Points, in no order, along strands that fork and pass close to each other.
Points whose rows are less than 46 apart are linked; no others are. Some points are linked to none.
Z211: [ 21  -6   2   5  -4   3 -21  16  -7  -4 -10  13 -10 -10  10 -10 -17  14
 -30 -20 -11  -8]
Z432: [-14  16   6   5  10   1  -4 -29  14 -20 -11  17   5  30 -17  21 -16  -7
  24   5  -6   3]
Z437: [  1  -7 -10  22   8  12  14   5  32  12  19   6  22  -6 -23  10   8 -11
   8   0  28 -25]
Z280: [  2 -14  -6  -3   4  21  -7  -9   3   4 -11   6  11   4  28 -20  -1   8
 -30 -18   2 -16]
Z152: [ -8 -17   2 -11   3  20   4  -6  -1  -9   1   1  -3 -21  18  -9   0   2
  13  -2   5   5]
Z995: [  7 -15  -8   4  -2 -20  11 -11  -2  30  13  24   2  -8   4 -12  15   0
  -8  -6   0  -4]
Z372: [ 12 -16  -6 -13   3   5  23 -20 -26 -15  -5  19   4   1  27 -11  -8   2
 -11 -14  -6  -3]
Z130: [ -5  17   6   1   1  -2   0 -19  11 -23 -22  16  14  19   6  10 -13  -5
  15   6   1  -4]
Z671: [  9  31   5 -20  11 -12  -4  20 -27 -15  -4 -43   8  21 -27  19   9  12
  -5   7   5   3]
Z668: [ -8  20  -6 -10   2  -7  -7  12 -20  -7   1 -29  -8   5   3  -2  -1  13
   2   6  -5   4]
Z964: [ 26 -18  13   7  -2 -11  -8  -7   3  27   7   6  21  -6   5 -21  -3  -3
 -10 -14   7   0]
Z454: [ 25  11   5   6  -5 -16  21 -14   2  -4  -8  20   9 -17  11   0   3  -6
  17   2  -3  -7]
Z829: [-12  -7 -11  -7  -1  19   5  -5  -8  -3  14   2 -12 -13  10 -15 -16  -2
   3  -8  -6  15]
Z318: [ 15 -13  -3  10   5  -2 -11  24 -12  -7 -13  17  -9  15   7 -11 -18  23
 -44 -12  -8 -15]
Z52: [  6 -19   6  13 -12  -2  10  -4  32  -9 -10  33   3  10 -10  19  14  -1
  30  11  15  -7]
Z53: [ 16 -17   0   3  -4   8 -18   4  18  12  -1  26  -5 -16  15 -13   8  17
 -25 -24 -19 -22]
Z188: [ 21  -4  15   3 -14   1 -36  28   9  -4  -4   6  -9  -5  -4 -10  -9  19
 -34  -3 -16  -7]
Z980: [ -8 -28  -6  -9   3   6   7 -28   6  10   7  16  13   0  11 -16  21   0
  10 -21  17  -4]
Z611: [-25  -3  -8  -5 -20   5  12 -13   1  -6  -6  22 -14  -2  16   8   5  -4
  11  23 -13  18]
Z105: [ 18   8  19  17   2  15  -2   5  15  -5  -5 -33  15 -15   7   0 -24 -16
   3  13 -11   3]
Z839: [  2 -22  -3 -20  -4   6  15 -28  10  -1  -1  17  19  -5  20  -9  24   3
   0 -23   7 -29]
Z367: [ 10 -19   0   3  -6  -9  -9  -1  -5  34  18  24 -19   0  -3 -16  17   2
 -11 -22   3 -10]
Z55: [-17 -18 -18   6   8  14   6   2  21  21   2  18  -8 -23 -11  -2  12   4
  -3  -8   5   6]
Z681: [-29   4  -2  -6 -15  -2   7 -11  -4 -22 -14   2 -12  13  23  10   0   9
   7  17 -28  20]
Z661: [-20  29   6  -5  12 -20 -14  -2 -13   0 -14 -17  -5  15 -14   7   3 -10
  -2  17 -11  13]
Z540: [-24 -18 -11   1  -3  15   8 -16  21   2   0  11   7   3  -6   6  11   3
  26   9  17   1]
Z605: [-30   8 -32  -3   0  16  -2 -10   8   9  17   5   7  21   5   0   4  -1
  -7 -12   0 -21]
Z706: [ 32  -5  -2   4   1   8  -4  20  -7 -18   2 -30  25  -4  19 -11 -20   1
 -22  -7   8  -5]
Z930: [  9  -7   7   9   5  13 -23  18  11  18  16  -9 -16 -22 -20  -1 -17   3
 -11 -12   2   6]
Z996: [-26  -2 -13   4  14  21   7  -8  26   6  -6   3  -5 -23  -1  -7   2  -1
  10   6  -3  13]
Z391: [-17 -23  -2   5 -19 -10  19  -7   8   1  -1  26 -15  -5  -2   4  17  -3
  22  22   2  18]
Z191: [ 15 -11  -3  24   4   5   7   6  36  21  14  15  12 -24 -26   3  13 -12
  -6 -11  12 -13]
Z260: [-10  13  -6 -14   3  -7   8  23 -43 -12  -3 -30  -8  24   6   0   0  11
 -31   9  -5   7]
Z203: [  7 -13   6 -12 -12   8  12 -24  24 -18 -14  25   7  -4  19   3  15   3
  23  -8   7 -12]
Z389: [ 23   6   4   5  -1   8 -33  28  16   5   8  -5 -22 -17  -6  -6 -12  10
 -19 -12 -12  -9]
Z638: [-16  16 -11   3  12  16  -2 -14  26  -8  14  -4  33  12  -9   6   0  -2
   9  -3  14 -21]
Z209: [ 40  -1  17  -1 -20 -22   1  20 -16  11   3 -25   3 -17   2  -3  18  -6
   6   2  12  -2]
Z118: [ 21  -5   6  -9  -9 -18   5  -2 -37  -8   5   0  -7  -1  13   0 -13   3
   6  -1  -2  -1]
Z22: [  0 -27  -7   4   3   5   2 -13 -25  17  -3  20 -14  13  18 -17   1  10
 -32 -12  -9 -20]
Z709: [ 36   7   9   7  -3  -1  -5  25   9   6   8 -25  -4 -21   2   0  -2 -12
  -8 -11 -10  -6]
Z312: [ 10  18   1  11   6  -4   7   1   5  14  -7   3  -9 -25   6  -1 -11  -7
  -7   2  -6 -13]
Z845: [-23  19 -21   8  14   5  -4  -9  26  12  -6  -6   9   0  -2  -1   1  -4
  -7   3   0  -8]
Z885: [ 14 -15   6   4  -9 -26   9 -13   6  17   4  15   9   1   9 -10  23  -6
  14  -3   9  -6]
Z899: [  8   8  17  15   9   8   6  -3  24 -10 -13 -12   8 -22  -1  10 -11  -3
  16  17  -6  10]
Z98: [  8  27  28   3  10  -9  -7  20  -3   8  -6 -29  -5  -4 -16   0  15 -19
  -8  18   7   4]
Z696: [-22  -6  -4  -6 -14   3   1   0 -15  19   9   3 -19   3 -15  -4   7 -12
  -5   9  10  24]
Z994: [-26   3   5  10  19   5  -1  -3  11   6   2  -1  -5  -8 -24  15  -5 -11
  13  21  -3  20]
Z975: [ -8   8 -11 -14 -13  10  22 -23   7 -21   1  28  12  23  -4  15  -3  -6
  21 -10   1 -18]
Z233: [ 14  18 -13   0  17  -6  -7  35 -16 -11   3 -16  -6  11   2   0 -31  19
 -35 -16 -18   0]
Z399: [ -9  20   2   3  22   1 -12  -7  -1 -14  -9 -18   9 -11  -5  -2 -16   3
   3  -9 -10   6]
Z5: [  1  13  17  -5   8  -4  -8  18 -10   1   6 -32 -19  -8 -18   8  -2  -7
   7  18   9  13]
Z309: [-16   5  -1   7   4   5  17  -5   8  -3   0  13 -15  -8 -15  10 -11  -7
  22  13  -7  21]
Z911: [  1 -18  -8  19   5   6   0   7  38  28   4  16   0 -21  -6  -9  13   2
 -11  -6   5 -12]
Z634: [ 27 -17  17  19  -1   3 -12  24  15  17  14 -17  -9 -27 -14  -2  -4 -13
 -14 -13   0   5]
Z928: [ -2  20 -14  -7  16 -24   1  11 -34 -34   2 -30  10  34 -16  27 -12  12
  -3   7 -18  19]
Z549: [ -1  17   7 -11   2  -5 -17  18 -31  10  -4 -14  -9  16 -13  -8   5  -6
 -25  -4  14   6]
Z926: [-14  12 -10  -2  -2   3   9 -16  17 -13   6  20  10  31 -12  23   0  -9
  34  -1   4  -7]
Z497: [-11  11  -9   9   7  18  19   3  35  -6  21   3  24  -5  -6  12   5  -9
  17 -12  19 -24]
Z971: [ -1  -2  -8 -10  -2  -3  -8  22 -45   0   3 -18 -17  13  10  -9  -3  10
 -36  -1  -3  -5]
Z522: [ 22 -10  12  -7  -9 -27   3   4 -25   9   7  -7  -5 -15  10  -7   7  -2
  14   3  -1   3]
Z335: [ 25   0  21  23 -10  -9  15  -8  18  -2 -10  16   5 -10  -3   5   1 -16
  18  14   1  -1]
Z641: [ 18 -14  -2 -13  -5  -4  -8  13 -36   6   4 -28  -9   0  23 -10   5  15
 -25 -13   5 -10]
Z873: [ 32   4   9   4  -1  13  -6   9   8 -13 -10 -25  26 -20  10  -8 -24 -15
 -11  -2  -7  -1]
Z67: [  3  21 -13 -13  22 -23  -3  23 -28 -27   6 -42  11  28 -22  14  -2  20
 -10   5  -3   6]
Z20: [-17  16   1  -1   4  -9  -5 -10  -7 -26 -20  -5  -1  18  14   6 -13   9
   6  13 -23  15]
Z56: [-35  18 -31   3   3   2   4 -13   7  -8  14   3  15  30  -7   7   8   5
   8   1  -5 -16]
Z452: [  5 -15  -3  -9 -16   0   3   2 -34 -15   9  -1 -12  -1   8   5 -15   3
  17   4  -2  15]
Z376: [-10 -32  -1   0  -5   1   1 -16  11  16   8  11  16  -5  -1  -9  20   0
  22  -1  26  -1]
Z282: [ 29 -20  25   5 -20 -25   4  -8  10   6   0  12   5  -6  12  -5   7  -4
  32   0   6   8]
Z831: [  0   0 -10  -1  -2  15 -17  -5  13  12  -3  20  -5  -7  20 -11  -4   9
 -22 -19  -7 -22]
Z586: [ 32  13  16  -5 -13 -10  -4  24 -16   4  12 -37   5  -4 -15   8   6  -6
  -2  10  14  -4]
Z735: [  1 -19  -6   5   7   5   4   6 -25   1 -16   8 -12  13  16 -17  -6  20
 -46 -13 -11 -16]
Z991: [-30  -1 -23 -13   5  22  14 -20  11  -6   6  11  12   8  14   4   9   1
  -3 -10  -2 -14]
Z400: [-22  30   2  -6  19 -31 -10   7 -22  -3 -13 -18  -7  26 -23   1   2  -9
 -25   3 -26  18]
Z166: [-10  -2  -2  -7  -4   7   2  -8 -28  -7   2   0  -6   6   5  -7 -21   6
   3   6  -6  16]
Z444: [-23   2   2   8  20  12   9 -17  40  -8  -3   5  12 -15 -13   5  -2  -4
  13   2   2   6]
Z676: [ 10  23  17   1   0 -11 -12  17 -18  17  -9 -15  -8   1  -7  -5   8  -6
 -12  10  19  -3]
Z326: [ 15 -19  12   6 -15  -8   1   6   5  -6  -3   3   6 -19   8  -5   3   1
  34   6   2  11]
Z967: [-10 -10   6  -5  -9  -3  -6 -11  -8  11   3  11 -12  15 -20  -3  10  -6
  17  11  20  15]
Z139: [ -5  18  20  -4   9 -11 -18   3 -12 -17 -10 -25  -5  18 -20  17  -9  -2
  13  19 -10  16]
Z597: [  8  -9  14  15  -2   4  12   9   6  -7  -5  -9 -11 -31   2   8  -6  -3
  29  11   3  13]
Z587: [-22  15   0   5  18  -1 -16   5  15  16  -2 -13  -7  -1 -12  -2  -5  -3
  -3  11  -3   7]
Z947: [ -3  30   1  -9   1  -8 -18  20 -12   9 -10  -2 -15  18 -15  -9  -4   1
 -36   0  -7   5]
Z4: [-21  20  -5  -8  -8 -17   1   8 -44 -16   4 -18 -10  34  -3   8  -4   4
 -18  15 -15  22]
Z190: [ 22  29   1 -13  -3  -4  -2  32 -27  -2   3 -36   6   7 -12  17  12  -2
 -14   6  10  -2]
Z407: [  0   8   7  -1  -5   8   9 -21  32 -22 -24  18   5   4  13  10  -3  -1
  29   3   8  -7]
Z285: [-10  -6 -17 -19   5  20   8 -24   9  -2  -6  14   9  -2  21 -10   5   7
 -11 -25   6 -19]
Z297: [-27  18 -19  -2   4   7   8  -8  17 -21  12   2  21  21  -5  12   0  -1
  27  -3   6 -22]
Z912: [  1 -24   4  -5 -16  -8   1 -17 -19  10   3  25  -8   8  -4  -7   2  -6
  15   8   8   6]
Z26: [-32   5  -8  -4   1  11 -17   7   2  25   5  -7 -21   4 -14  -6   2  -9
 -12   0   3  13]
Z133: [  0  -1  -6   0   7   7  -5   5  -7   9  10  -9 -19 -18  -7  -7 -21  -1
   0 -11   0  11]
Z870: [  5 -14  14 -12  -2  14   6 -14   5 -15 -19  10   8 -13  31  -7   2   3
  12  -7   5  -2]
Z677: [ 24 -18   9   3  -7  -9 -21  -1  10  31   9  15   4   4   2 -20  15   0
 -23 -19   5 -10]
Z170: [  0 -32  -2   5 -20 -12  13  -1  19  -3  -8  30  -2  -4   3  10  29   6
  31   9  16  10]
Z475: [ -7 -29   8 -10 -27   3  11 -14 -31  -3   2  21 -16  18  14   1   5  -4
   9   4  -8  15]
Z480: [ 23 -13   8  -6  -9   0 -19  22 -12   4  -2 -27   9  -2  16 -16 -10   5
 -20  -8  13  -9]
Z96: [  7  11 -11   0  -1  -5  17 -17   3   4  -8  19   5 -17  18  -5   1  -7
  -7  -4  -8 -13]
Z355: [-21  22  -7   0   7 -16   1 -17   3  -4 -11   0   0   7  -2   6  -1   3
   3  18 -16  12]
Z759: [  3  23  21 -11   7  -2  -3  11 -20 -10  11 -25 -16  10 -29  24   0   0
  15  12   2  14]
Z35: [-18 -17 -11   7  -4   3  21   1   7   6   4  21 -11 -18 -13   1   3  -4
  21   9  -4  29]
Z609: [ 27  13   8  14   1  -1   9  13   6   7   9  -8  -5 -36   5  -1  -8 -15
   2   4  -2  -3]
Z174: [ -4 -28  -4  -7  -8  -2   7 -12 -31  20   5   8  -8  11  21 -15   6   0
 -14  -9  -6  -1]
Z220: [  5   1   9   6   5   8  -1 -19  19   0  -4   9  20  -5  -1  -4   0 -12
  11   4  16  -6]
Z530: [-25  13 -32   3   7   9  -7   1  33   5   9   5   4   2   7   0  10  11
  -5 -12  -4 -26]
Z704: [-16  -4  12  14  17  18   4  -9  43  -9  -5  11  19  -1 -18  25   1  -3
  30  19   5   3]
Z569: [ -4  15  -9 -15  -9  -7   1   8 -37 -25  11 -23  -6  24 -14  23  -8   9
  -2  11 -14  21]

A fork is a point with three links. Follow the links from the first point to the second and name the forks in between, in order.
Z676, Z911: Z661, Z391, Z587, Z605, Z297
Z609, Z285: Z930, Z829, Z926, Z297, Z605
Z638, Z312: Z297, Z926, Z829, Z930
Z407, Z696: Z926, Z297, Z605, Z587
Z309, Z454: Z587, Z605, Z297, Z926, Z829, Z930
Z170, Z735: Z391, Z587, Z605, Z297, Z926, Z829, Z930
Z696, Z53: Z587, Z605, Z285
Z569, Z634: Z829, Z930

Follow the links from the first point to the second, and from the first to the third. Name the last point that the two ways share.
Z634, Z400, Z671: Z829
Z930, Z437, Z400: Z297
Z605, Z335, Z22: Z930
Z839, Z209, Z634: Z829
